A landscape with many peaks, sampled at points; each row gives a point and its height.
A climber steps from a point to the highest of its 3 nearest points, and stops where none of them is higher. Distance is the straight distance between rows; heights are no part of it.
q334: [127, 99, 123, 94, 97, 100, 93, 101, 104, 110, 70, 97, 93, 93, 107, 105, 59, 92, 61, 102]  (h 354)
q53: [67, 108, 135, 114, 140, 84, 97, 91, 102, 89, 110, 62, 93, 78, 90, 59, 69, 85, 48, 80]  (h 348)
q606: [88, 95, 95, 117, 95, 122, 104, 108, 117, 102, 93, 101, 116, 104, 104, 98, 124, 102, 115, 114]  (h 446)
q567: [109, 77, 61, 79, 55, 113, 139, 108, 86, 94, 97, 143, 93, 116, 111, 139, 165, 122, 150, 109]  (h 322)
q721: [67, 98, 67, 114, 91, 94, 105, 95, 123, 90, 137, 98, 72, 102, 103, 108, 131, 120, 126, 111]  (h 518)
q971: [152, 94, 126, 87, 117, 109, 98, 100, 90, 104, 40, 80, 150, 91, 111, 110, 16, 82, 88, 108]  (h 549)
q8: [133, 89, 121, 83, 112, 104, 91, 108, 96, 102, 49, 75, 134, 86, 104, 110, 27, 76, 75, 107]  (h 584)
q529: [90, 92, 138, 91, 136, 89, 84, 85, 101, 91, 89, 59, 129, 73, 84, 75, 53, 103, 41, 87]  (h 574)
q158: [147, 96, 126, 94, 95, 98, 90, 95, 88, 107, 57, 101, 116, 93, 115, 107, 46, 113, 80, 105]  (h 405)
q464: [39, 104, 70, 123, 90, 87, 103, 97, 95, 103, 173, 94, 23, 118, 106, 94, 154, 116, 140, 88]  (h 41)
q812: [59, 110, 134, 110, 126, 86, 108, 97, 109, 89, 100, 66, 90, 81, 95, 72, 69, 77, 52, 83]  (h 375)
q645: [108, 84, 62, 74, 78, 93, 125, 109, 85, 106, 86, 150, 112, 121, 108, 120, 144, 105, 148, 96]  (h 624)
q286: [79, 105, 55, 106, 83, 75, 109, 101, 103, 100, 150, 105, 59, 117, 88, 109, 147, 101, 133, 92]  (h 82)
q260: [104, 99, 165, 99, 155, 92, 81, 80, 114, 92, 100, 56, 103, 77, 70, 75, 44, 115, 36, 113]  (h 616)
q287: [111, 87, 141, 83, 125, 110, 71, 85, 89, 91, 61, 56, 160, 81, 90, 97, 32, 85, 61, 85]  (h 494)
q148: [50, 114, 136, 113, 124, 96, 104, 98, 116, 85, 106, 72, 75, 89, 98, 77, 72, 70, 67, 87]  (h 437)
q13: [95, 96, 122, 94, 103, 98, 100, 103, 113, 101, 75, 75, 96, 85, 95, 100, 55, 74, 54, 98]  (h 611)
q86: [119, 87, 65, 76, 83, 93, 114, 102, 82, 114, 80, 143, 125, 124, 117, 117, 134, 101, 149, 86]  (h 593)
q383: [61, 132, 124, 94, 124, 102, 70, 106, 115, 86, 145, 102, 51, 102, 90, 98, 90, 89, 95, 95]  (h 648)
q754: [52, 103, 79, 120, 120, 96, 113, 112, 104, 91, 145, 104, 54, 89, 112, 89, 129, 122, 116, 122]  (h 633)
q249: [56, 106, 63, 119, 84, 83, 107, 98, 96, 100, 165, 94, 40, 116, 96, 105, 151, 109, 131, 91]  (h 49)
q987: [158, 106, 127, 94, 83, 101, 90, 82, 80, 95, 43, 94, 164, 97, 125, 113, 34, 121, 99, 104]  (h 190)
q408: [103, 90, 120, 85, 108, 97, 91, 107, 105, 98, 63, 66, 120, 78, 95, 100, 45, 76, 61, 97]  (h 621)
q58: [145, 102, 100, 113, 64, 104, 85, 101, 62, 98, 53, 90, 166, 89, 104, 113, 84, 100, 101, 112]  (h 290)
q911: [158, 102, 127, 88, 118, 115, 102, 98, 85, 105, 38, 75, 162, 91, 112, 111, 10, 76, 90, 108]  (h 543)
q453: [72, 118, 92, 107, 131, 102, 104, 123, 104, 95, 133, 114, 80, 89, 98, 83, 120, 116, 110, 115]  (h 586)
q631: [81, 129, 128, 100, 111, 108, 85, 101, 121, 93, 118, 101, 62, 105, 96, 96, 81, 81, 77, 93]  (h 485)
q43: [90, 93, 61, 94, 80, 90, 150, 102, 85, 97, 131, 152, 62, 115, 98, 111, 169, 98, 139, 101]  (h 282)
q738: [84, 132, 108, 98, 131, 105, 89, 120, 103, 101, 133, 116, 80, 101, 93, 82, 108, 107, 96, 99]  (h 548)
q974: [94, 83, 62, 85, 66, 100, 148, 106, 86, 96, 113, 154, 80, 114, 109, 125, 169, 115, 140, 102]  (h 293)
q82: [147, 103, 121, 97, 81, 101, 85, 88, 73, 102, 58, 100, 141, 95, 119, 107, 53, 125, 87, 102]  (h 238)
q454: [115, 83, 78, 107, 84, 115, 92, 87, 124, 112, 95, 104, 113, 115, 103, 112, 123, 90, 131, 107]  (h 487)
q301: [96, 95, 98, 119, 92, 125, 99, 110, 106, 105, 87, 101, 124, 106, 104, 94, 123, 101, 111, 109]  (h 415)
q511: [87, 117, 129, 102, 105, 108, 94, 99, 121, 99, 99, 92, 69, 100, 97, 97, 72, 77, 65, 94]  (h 523)
q493: [71, 96, 79, 111, 100, 107, 105, 101, 128, 91, 118, 102, 93, 102, 104, 103, 129, 118, 123, 115]  (h 500)
q834: [68, 117, 131, 106, 108, 108, 99, 97, 120, 88, 104, 85, 67, 96, 97, 91, 72, 72, 68, 94]  (h 422)
q331: [114, 85, 57, 77, 86, 82, 111, 100, 97, 111, 103, 141, 108, 122, 102, 114, 137, 98, 142, 88]  (h 665)
q379: [98, 108, 170, 98, 159, 99, 87, 89, 118, 93, 94, 47, 94, 77, 60, 80, 37, 108, 33, 123]  (h 567)
q948: [86, 96, 140, 99, 138, 85, 88, 82, 103, 91, 102, 59, 116, 73, 87, 68, 56, 104, 37, 86]  (h 708)
q394: [79, 96, 85, 112, 99, 114, 105, 108, 125, 95, 106, 102, 103, 103, 104, 97, 126, 112, 120, 116]  (h 521)
q185: [106, 89, 55, 82, 87, 78, 116, 102, 99, 111, 114, 138, 99, 119, 98, 112, 142, 102, 138, 91]  (h 679)
q653: [102, 129, 120, 99, 115, 109, 86, 107, 110, 109, 115, 112, 80, 105, 96, 88, 93, 98, 77, 90]  (h 606)
q372: [100, 90, 77, 109, 90, 113, 94, 95, 131, 103, 101, 101, 107, 111, 100, 112, 127, 100, 128, 110]  (h 355)
q170: [79, 106, 129, 101, 104, 100, 103, 102, 115, 96, 86, 76, 87, 88, 97, 94, 63, 71, 55, 95]  (h 596)
q778: [89, 88, 137, 89, 130, 92, 82, 86, 100, 91, 82, 58, 134, 74, 85, 79, 48, 99, 44, 84]  (h 522)
q448: [87, 134, 119, 95, 125, 107, 82, 109, 110, 98, 133, 110, 69, 105, 93, 89, 97, 97, 87, 93]  (h 583)
q157: [94, 90, 58, 86, 80, 78, 143, 106, 88, 102, 121, 151, 80, 112, 96, 114, 159, 106, 139, 99]  (h 286)
q697: [145, 87, 89, 122, 67, 114, 94, 97, 78, 104, 59, 93, 149, 93, 106, 116, 100, 79, 112, 121]  (h 317)
q78: [56, 114, 86, 109, 138, 94, 103, 127, 93, 94, 151, 112, 46, 85, 100, 81, 124, 113, 109, 123]  (h 444)
q835: [106, 85, 160, 93, 145, 98, 75, 74, 105, 92, 82, 58, 132, 78, 78, 76, 40, 111, 46, 100]  (h 215)
q833: [106, 91, 62, 92, 87, 86, 97, 91, 123, 108, 121, 116, 96, 120, 95, 115, 131, 101, 135, 96]  (h 625)
q750: [152, 108, 117, 102, 70, 99, 82, 90, 68, 96, 52, 93, 167, 96, 114, 115, 60, 118, 99, 103]  (h 236)
q646: [100, 90, 151, 95, 145, 90, 80, 74, 105, 92, 93, 57, 122, 72, 79, 72, 45, 109, 39, 96]  (h 413)
q200: [93, 83, 132, 85, 126, 96, 78, 92, 96, 92, 73, 59, 141, 76, 89, 85, 47, 94, 49, 85]  (h 463)
q551: [76, 132, 102, 96, 137, 101, 88, 123, 101, 95, 147, 113, 63, 97, 93, 84, 108, 105, 96, 103]  (h 527)
q87: [114, 86, 97, 122, 76, 125, 95, 106, 99, 106, 74, 95, 131, 101, 102, 102, 118, 91, 113, 109]  (h 373)
q810: [64, 101, 79, 116, 109, 104, 113, 106, 118, 87, 126, 105, 81, 95, 108, 98, 128, 123, 120, 119]  (h 534)
q556: [149, 75, 44, 78, 45, 122, 123, 107, 86, 98, 116, 125, 93, 118, 110, 143, 181, 127, 159, 103]  (h 204)
q81: [61, 125, 133, 103, 117, 105, 89, 101, 123, 82, 126, 91, 56, 101, 95, 91, 78, 77, 84, 95]  (h 504)
q561: [93, 108, 152, 111, 153, 88, 85, 80, 106, 92, 117, 50, 87, 76, 77, 65, 58, 108, 35, 97]  (h 486)
q852: [41, 99, 70, 123, 94, 91, 107, 96, 101, 97, 161, 92, 31, 107, 112, 98, 145, 122, 129, 101]  (h 39)
q800: [136, 102, 111, 111, 71, 105, 86, 102, 66, 104, 59, 95, 149, 93, 106, 102, 87, 114, 92, 100]  (h 337)
q891: [86, 93, 66, 106, 89, 96, 98, 93, 131, 98, 125, 101, 89, 113, 96, 111, 133, 109, 128, 109]  (h 414)
q817: [130, 91, 122, 85, 102, 100, 91, 102, 100, 106, 54, 85, 113, 87, 107, 110, 36, 87, 74, 111]  (h 547)
q115: [139, 97, 123, 91, 97, 100, 88, 95, 94, 112, 68, 101, 104, 94, 111, 104, 56, 106, 73, 102]  (h 381)
q748: [121, 82, 65, 92, 89, 95, 92, 89, 116, 113, 107, 118, 109, 122, 103, 115, 127, 93, 137, 94]  (h 721)
q711: [66, 107, 60, 111, 81, 75, 110, 101, 96, 101, 160, 104, 46, 121, 88, 106, 153, 98, 136, 89]  (h 78)
q762: [109, 88, 125, 79, 117, 102, 86, 105, 94, 96, 57, 61, 142, 77, 91, 101, 35, 76, 63, 95]  (h 646)
q64: [79, 106, 58, 107, 84, 73, 128, 105, 89, 104, 154, 122, 48, 121, 83, 104, 159, 90, 141, 91]  (h 169)
q954: [53, 109, 65, 115, 85, 80, 113, 106, 89, 105, 170, 102, 32, 124, 86, 94, 161, 95, 147, 85]  (h 46)
q412: [97, 88, 60, 81, 75, 88, 144, 109, 88, 102, 106, 152, 89, 115, 104, 119, 158, 108, 141, 102]  (h 287)
q604: [113, 81, 62, 74, 65, 107, 133, 111, 83, 101, 80, 144, 112, 121, 116, 137, 150, 111, 156, 106]  (h 439)
q184: [131, 96, 104, 114, 69, 112, 91, 106, 69, 108, 62, 93, 150, 92, 105, 101, 100, 104, 98, 105]  (h 328)
q809: [79, 137, 120, 94, 124, 105, 79, 107, 112, 92, 136, 107, 62, 103, 91, 93, 93, 94, 89, 96]  (h 607)
q75: [96, 100, 54, 92, 83, 73, 111, 100, 105, 106, 138, 119, 75, 115, 86, 114, 145, 98, 131, 93]  (h 59)
q155: [148, 78, 78, 114, 80, 117, 92, 79, 99, 112, 74, 111, 128, 112, 116, 117, 111, 74, 129, 105]  (h 553)
q362: [118, 94, 103, 120, 77, 120, 94, 111, 82, 107, 65, 96, 134, 96, 104, 95, 112, 99, 101, 103]  (h 347)
q558: [76, 96, 128, 99, 118, 90, 99, 97, 105, 94, 82, 61, 112, 75, 91, 82, 59, 80, 46, 88]  (h 592)
q134: [135, 87, 68, 84, 80, 101, 108, 91, 77, 117, 75, 137, 135, 127, 126, 118, 125, 93, 149, 82]  (h 580)
q322: [152, 95, 127, 87, 106, 102, 94, 96, 91, 102, 47, 92, 133, 92, 117, 109, 27, 98, 88, 111]  (h 509)
q201: [88, 122, 107, 108, 120, 114, 102, 119, 100, 102, 110, 117, 104, 100, 100, 76, 117, 111, 99, 100]  (h 585)
q522: [131, 106, 123, 102, 92, 104, 87, 99, 85, 115, 77, 109, 109, 98, 110, 92, 81, 114, 73, 92]  (h 457)
q671: [139, 79, 73, 99, 83, 111, 89, 80, 107, 116, 87, 118, 118, 122, 113, 114, 121, 82, 134, 96]  (h 610)
q218: [67, 110, 129, 107, 109, 101, 102, 96, 113, 92, 93, 76, 83, 88, 95, 88, 67, 69, 56, 92]  (h 555)
q42: [126, 78, 59, 76, 49, 120, 131, 108, 87, 91, 95, 135, 100, 123, 115, 147, 167, 122, 157, 112]  (h 268)
q937: [98, 119, 111, 108, 111, 116, 97, 115, 97, 109, 99, 115, 107, 104, 99, 76, 112, 113, 89, 96]  (h 559)
q857: [117, 88, 59, 85, 88, 82, 96, 94, 115, 112, 112, 123, 104, 120, 98, 114, 134, 97, 138, 94]  (h 647)
q845: [58, 99, 76, 119, 105, 99, 113, 103, 115, 87, 136, 102, 67, 96, 107, 98, 130, 125, 121, 117]  (h 551)
q829: [118, 117, 122, 98, 102, 108, 88, 100, 104, 113, 96, 111, 87, 103, 103, 90, 84, 101, 72, 90]  (h 546)
q377: [127, 92, 100, 123, 70, 118, 95, 106, 76, 108, 63, 93, 141, 97, 104, 104, 105, 90, 104, 109]  (h 336)
q849: [85, 100, 62, 100, 83, 82, 144, 107, 88, 99, 143, 144, 54, 116, 92, 103, 166, 89, 142, 97]  (h 269)
q760: [125, 102, 115, 109, 82, 109, 89, 104, 75, 110, 69, 102, 133, 96, 108, 90, 96, 116, 85, 94]  (h 391)
q25: [124, 112, 121, 105, 96, 108, 88, 100, 87, 116, 86, 111, 107, 100, 107, 90, 89, 112, 77, 90]  (h 497)
q147: [83, 97, 64, 105, 86, 92, 100, 91, 127, 95, 132, 99, 81, 110, 99, 114, 133, 112, 130, 107]  (h 455)
q683: [74, 112, 94, 113, 120, 115, 110, 117, 110, 97, 114, 112, 99, 96, 101, 82, 124, 116, 112, 112]  (h 631)

Two climbers start at each pair of points below. Name the first point that both come to, or write none.
q760 and q987: none
q834 and q511: q170
q115 and q58: q522

Where does a climber stop that starts at each point below?
q750: q653
q286: q185
q43: q185

Call two points neighbours if one is among the 3 nearest of the other. Go from one point of each pair to the other, from neighbour to neighbour, staying as high as possible. Name the lowest point that can't be avoided.
q948 and q653: q631
q185 and q394: q891
q683 and q653: q937
q683 and q754: q493
q260 and q762: q561
q383 and q653: q448
q748 and q185: q857
